Points on a hilly landscape, in no order, each with its height.
A ball rolls from a point to the lowest of its 4 nearest points, and stops where none of them is lower. Distance is the straight distance between rows; heights are no part of it.
<266>: [117,69,139,45,68,129,126,74,124,56,126,64,47,105,97,76,89,105,84,119]  h=0.47
<260>: [97,109,93,136,108,87,92,125,90,117,94,118,110,102,93,110,112,90,118,84]  h=0.87
<467>: [110,100,105,93,87,127,91,82,109,79,125,91,107,94,113,120,93,122,114,77]  h=2.40
<246>: [99,81,110,103,122,70,118,124,88,131,77,122,73,107,78,51,96,71,82,134]  h=2.20
<26>: [112,108,83,97,90,118,86,79,107,93,121,102,121,88,121,135,88,119,116,69]  h=2.52
<612>: [89,73,112,93,114,72,109,130,96,127,91,109,73,107,91,76,99,73,75,123]  h=2.66
<1053>: [106,140,94,117,87,125,68,73,103,69,117,89,126,102,114,147,87,134,130,51]  h=1.46
<12>: [100,107,59,136,129,67,92,122,79,148,67,121,112,104,103,99,108,84,109,98]  h=1.68
<50>: [104,60,128,63,97,100,125,92,111,100,103,92,78,94,98,68,107,99,79,134]  h=1.48
<186>: [85,93,94,97,94,95,109,110,89,110,98,107,104,101,87,97,101,97,105,128]  h=1.95
<24>: [115,83,129,73,77,124,110,85,118,72,125,67,66,110,106,72,83,111,76,126]  h=2.35
<510>: [100,110,72,143,127,91,84,126,86,134,85,126,118,102,97,105,106,95,121,89]  h=1.35
<277>: [106,64,121,70,106,93,139,110,110,98,96,93,76,101,93,70,104,77,83,138]  h=1.47
<1117>: [111,121,72,112,109,100,71,86,98,102,113,97,141,94,106,134,102,107,117,76]  h=2.86
<656>: [102,114,90,112,100,103,98,87,122,96,104,90,105,95,107,112,115,94,91,91]  h=1.63
<1085>: [91,112,97,126,100,85,88,111,93,113,92,104,112,95,100,105,121,92,114,77]  h=0.98
<180>: [91,133,68,136,109,97,64,87,96,98,109,91,139,106,99,137,99,112,137,71]  h=1.13
<749>: [95,65,103,64,92,97,138,118,102,100,84,85,63,113,85,39,94,72,72,151]  h=1.15
<256>: [92,120,86,126,104,101,94,111,95,112,92,97,114,104,110,112,105,93,102,79]  h=1.14
<70>: [105,98,118,78,66,124,94,70,114,67,106,76,99,94,109,120,92,133,111,95]  h=4.49
<758>: [107,117,98,109,103,111,83,80,106,82,120,100,123,89,108,125,94,123,124,70]  h=3.40
<468>: [97,111,103,83,81,103,109,81,115,80,115,88,87,92,107,101,89,101,95,92]  h=1.58
<511>: [95,83,95,98,94,85,95,119,95,118,80,125,96,94,95,98,99,86,98,111]  h=1.89
<490>: [99,54,130,59,99,99,128,88,107,101,104,91,71,95,99,76,111,102,86,132]  h=2.21
<536>: [115,120,100,99,99,117,81,82,99,71,120,98,114,102,116,130,99,131,122,61]  h=6.75
<420>: [84,99,92,105,118,84,113,121,98,133,73,121,87,94,79,83,84,82,76,125]  h=2.98
<903>: [85,88,100,117,98,87,98,115,92,104,96,119,106,111,91,97,110,99,118,98]  h=1.30
<220>: [83,79,83,98,103,88,109,126,93,118,84,115,86,98,79,99,95,86,84,119]  h=2.50
<273>: [109,102,96,95,99,105,100,87,115,80,111,90,103,99,114,112,93,99,82,91]  h=1.85
<645>: [109,106,110,81,76,131,91,73,111,74,108,76,104,90,117,123,91,127,119,80]  h=3.33
<413>: [94,96,80,113,114,70,99,107,90,132,85,130,110,91,85,97,104,78,109,104]  h=1.04
<852>: [92,87,81,125,108,78,100,117,87,116,89,127,101,95,95,106,110,85,117,97]  h=0.90
<475>: [89,91,98,101,93,94,106,112,92,117,89,117,94,112,87,87,108,93,106,104]  h=1.52
<363>: [86,67,116,73,111,84,133,130,84,123,67,109,54,116,92,42,99,77,71,143]  h=1.11
<897>: [83,131,80,141,119,77,80,108,79,118,85,126,149,95,88,139,109,91,119,57]  h=0.23
<880>: [96,81,118,98,122,67,130,129,87,124,82,122,66,98,85,52,105,73,68,141]  h=2.12
<110>: [119,136,122,95,83,141,90,68,113,73,121,75,109,109,120,139,98,129,127,63]  h=4.08
<592>: [91,122,95,134,110,101,86,123,80,113,88,114,124,95,97,122,111,88,110,73]  h=1.26
<834>: [97,96,113,90,98,107,111,93,109,98,110,94,85,107,95,74,107,119,85,110]  h=1.22
<593>: [114,97,130,73,76,135,114,77,116,70,114,71,85,91,104,97,83,110,84,114]  h=1.16
<473>: [81,86,84,106,108,80,103,114,95,123,87,133,98,94,93,97,102,87,100,111]  h=1.40
<124>: [94,99,100,103,95,90,103,107,96,105,94,108,111,110,100,85,115,89,111,97]  h=1.18
<1029>: [109,103,96,98,96,114,90,81,109,85,111,89,100,88,115,113,89,109,97,71]  h=2.04
<181>: [104,77,111,88,114,77,123,130,86,123,81,104,64,117,94,48,94,76,80,138]  h=0.71
<47>: [108,64,147,54,73,117,121,72,118,86,118,78,48,107,106,62,97,107,88,130]  h=0.95
<622>: [90,117,83,110,101,95,69,98,91,112,108,107,140,108,100,130,104,97,106,75]  h=1.67
<1105>: [89,81,106,78,95,94,112,119,101,105,91,97,90,103,81,87,104,84,87,136]  h=1.83
<763>: [116,76,139,62,75,139,115,80,128,59,128,61,71,98,101,88,82,112,73,116]  h=3.44
<547>: [101,103,92,133,115,93,89,117,91,113,94,124,108,100,93,107,110,92,115,86]  h=0.93
<570>: [99,75,135,58,91,102,107,92,111,80,108,91,74,103,106,70,99,108,85,130]  h=2.74
<768>: [102,118,84,107,104,109,80,87,92,101,104,88,131,96,111,128,106,97,95,77]  h=2.65
<907>: [102,127,82,115,101,104,87,87,96,102,113,100,131,98,110,123,102,107,96,85]  h=3.00
<679>: [92,110,98,107,101,86,104,92,104,93,96,102,107,111,101,95,120,93,107,98]  h=1.27
<472>: [110,107,85,104,104,119,94,80,101,98,110,94,119,86,114,117,97,115,104,74]  h=2.15
<443>: [101,105,116,85,88,108,110,88,113,79,123,94,85,105,114,89,92,102,79,110]  h=0.89
<935>: [91,125,47,154,129,71,78,135,65,129,89,136,139,97,97,114,111,91,121,82]  h=2.94
<1073>: [95,63,128,40,93,106,135,92,102,85,105,94,67,99,102,70,99,106,74,138]  h=1.98
<910>: [93,70,110,78,100,89,126,127,88,122,79,102,67,122,90,43,104,80,65,143]  h=1.03
<534>: [106,134,72,125,101,113,74,82,100,80,114,97,124,93,106,133,99,128,133,54]  h=0.56
<546>: [90,88,102,90,102,99,112,106,106,115,100,105,98,111,81,80,109,101,82,128]  h=1.62
<175>: [115,123,75,126,116,112,80,81,108,99,116,100,135,95,103,126,99,125,125,68]  h=1.49
<705>: [101,94,64,122,120,60,88,119,86,145,72,117,105,93,94,100,104,82,112,100]  h=1.20
<111>: [101,109,97,114,95,97,99,104,88,107,91,92,108,111,108,101,114,89,110,95]  h=0.92
<841>: [94,91,105,89,100,104,125,95,107,104,105,104,89,108,93,78,112,114,85,117]  h=1.45
<636>: [94,127,82,127,100,103,74,97,93,105,110,106,137,103,112,129,111,90,110,82]  h=2.93
<840>: [100,68,127,50,106,100,137,99,114,88,104,97,72,87,104,68,113,92,80,138]  h=0.31
<196>: [100,118,58,142,128,78,83,130,76,133,77,128,125,106,105,113,107,98,124,97]  h=0.49
<805>: [83,54,107,81,114,75,124,119,80,130,75,120,57,93,93,39,111,77,77,148]  h=1.51
<541>: [102,125,58,150,135,74,75,136,67,133,74,132,126,106,100,108,112,85,115,96]  h=3.01
<750>: [106,145,93,120,82,127,66,65,104,60,115,74,135,105,119,160,92,136,118,52]  h=1.97
<342>: [87,138,85,139,119,88,81,113,89,119,89,132,133,98,102,123,112,95,118,72]  h=0.59
<92>: [86,80,89,115,97,87,100,118,101,113,91,111,97,99,88,90,109,92,114,98]  h=1.12
<632>: [97,71,113,75,114,79,124,119,95,108,97,99,76,110,83,67,105,73,88,136]  h=1.71
<895>: [93,102,77,119,123,70,117,125,80,130,82,124,96,95,85,77,93,83,75,114]  h=3.90
<837>: [82,133,87,136,117,85,87,105,90,109,95,111,138,94,98,135,97,83,111,65]  h=0.50
<804>: [111,129,102,122,99,114,74,81,113,66,120,92,116,101,111,141,84,132,127,65]  h=3.55
<321>: [108,132,109,112,90,121,59,77,111,64,113,84,123,94,109,137,91,125,126,55]  h=6.31
<156>: [109,88,108,93,83,110,100,83,115,76,111,87,101,90,117,114,87,107,99,86]  h=2.42
<183>: [89,99,81,105,110,75,108,122,88,131,71,126,103,93,91,93,93,67,94,120]  h=1.53
<106>: [90,125,68,142,131,85,93,123,82,124,82,139,132,96,98,125,100,94,120,84]  h=1.66
<588>: [119,88,136,65,75,146,124,83,121,59,119,68,72,99,96,88,87,115,80,113]  h=2.51
<1097>: [104,107,111,82,92,112,105,86,101,80,114,94,80,106,105,80,99,111,81,111]  h=1.06
<574>: [92,103,87,123,120,63,117,132,93,135,84,117,85,105,87,77,99,75,72,131]  h=5.15
<60>: [97,67,113,76,110,93,122,103,114,100,97,94,78,95,78,81,119,93,86,132]  h=1.65
<651>: [123,116,123,89,75,140,101,72,118,72,112,63,104,101,112,126,101,134,112,73]  h=4.09
<845>: [97,104,83,132,118,89,98,119,88,128,77,125,112,94,90,112,102,89,125,92]  h=0.69
<742>: [91,85,99,111,120,64,117,135,86,140,83,111,82,98,85,63,83,75,69,124]  h=3.14
<660>: [112,142,114,110,77,136,65,69,117,58,109,72,119,110,117,156,88,125,119,60]  h=3.11
<828>: [112,121,109,91,90,132,81,80,101,75,109,90,110,98,114,128,87,133,124,69]  h=4.17
<400>: [103,69,120,71,100,97,122,88,104,95,103,88,75,93,99,72,108,109,80,126]  h=1.86
<1094>: [124,87,134,53,79,138,109,73,120,61,126,80,92,94,90,105,87,125,87,106]  h=1.94
<1055>: [94,125,81,122,104,98,80,116,88,99,89,104,131,104,106,128,110,93,108,74]  h=1.82
<145>: [97,111,102,97,92,108,115,91,113,86,109,88,102,108,96,87,100,103,96,97]  h=1.79
<1147>: [112,93,129,65,80,111,105,85,114,80,114,74,65,99,118,79,91,114,76,119]  h=2.34
<408>: [90,123,75,128,107,90,62,92,83,108,105,93,148,105,98,147,101,96,117,68]  h=0.55
<140>: [104,92,126,63,69,140,102,62,125,61,120,68,95,88,108,112,98,115,109,92]  h=5.31
<531>: [111,98,68,137,122,64,83,121,92,141,78,129,119,93,97,102,107,91,109,84]  h=1.50
<1104>: [107,95,108,78,83,109,90,81,110,77,117,76,93,91,109,113,89,115,104,99]  h=2.02
<582>: [101,83,112,97,95,106,115,95,102,99,95,101,97,101,90,79,112,101,87,126]  h=1.43
<307>: [92,69,108,75,102,83,130,126,83,117,77,102,59,117,89,47,106,73,77,142]  h=0.77
<913>: [88,133,68,155,126,74,79,122,88,116,84,131,134,97,100,129,101,90,133,78]  h=1.64
<1079>: [107,95,120,71,81,120,94,79,118,72,121,70,89,97,98,104,81,110,101,113]  h=0.30
<1042>: [114,95,113,81,70,125,93,79,108,78,107,79,93,88,112,110,81,114,114,88]  h=4.04
<940>: [104,105,119,78,80,111,105,81,112,75,120,89,86,95,113,105,83,106,94,97]  h=1.21
<1088>: [115,89,126,69,79,137,109,93,116,84,124,69,71,106,106,87,94,119,77,123]  h=1.84

Where does a ball stop that starts at each point below?
<546>: <443>
<651>: <443>
<536>: <443>

Call two points neighbours if one is among the 4 nearest of the other. Go from one point of each pair to the other, from neighbour to neighbour, staying as low as possible. Name the highest point that can't be avoided.
<534>, <845>: <1055>
<408>, <534>: <180>
<111>, <845>: <1085>
<1079>, <845>: <145>
<196>, <897>: <510>
<111>, <897>: <592>
<1079>, <266>: <1147>
<181>, <840>: <277>
<443>, <1079>: <940>
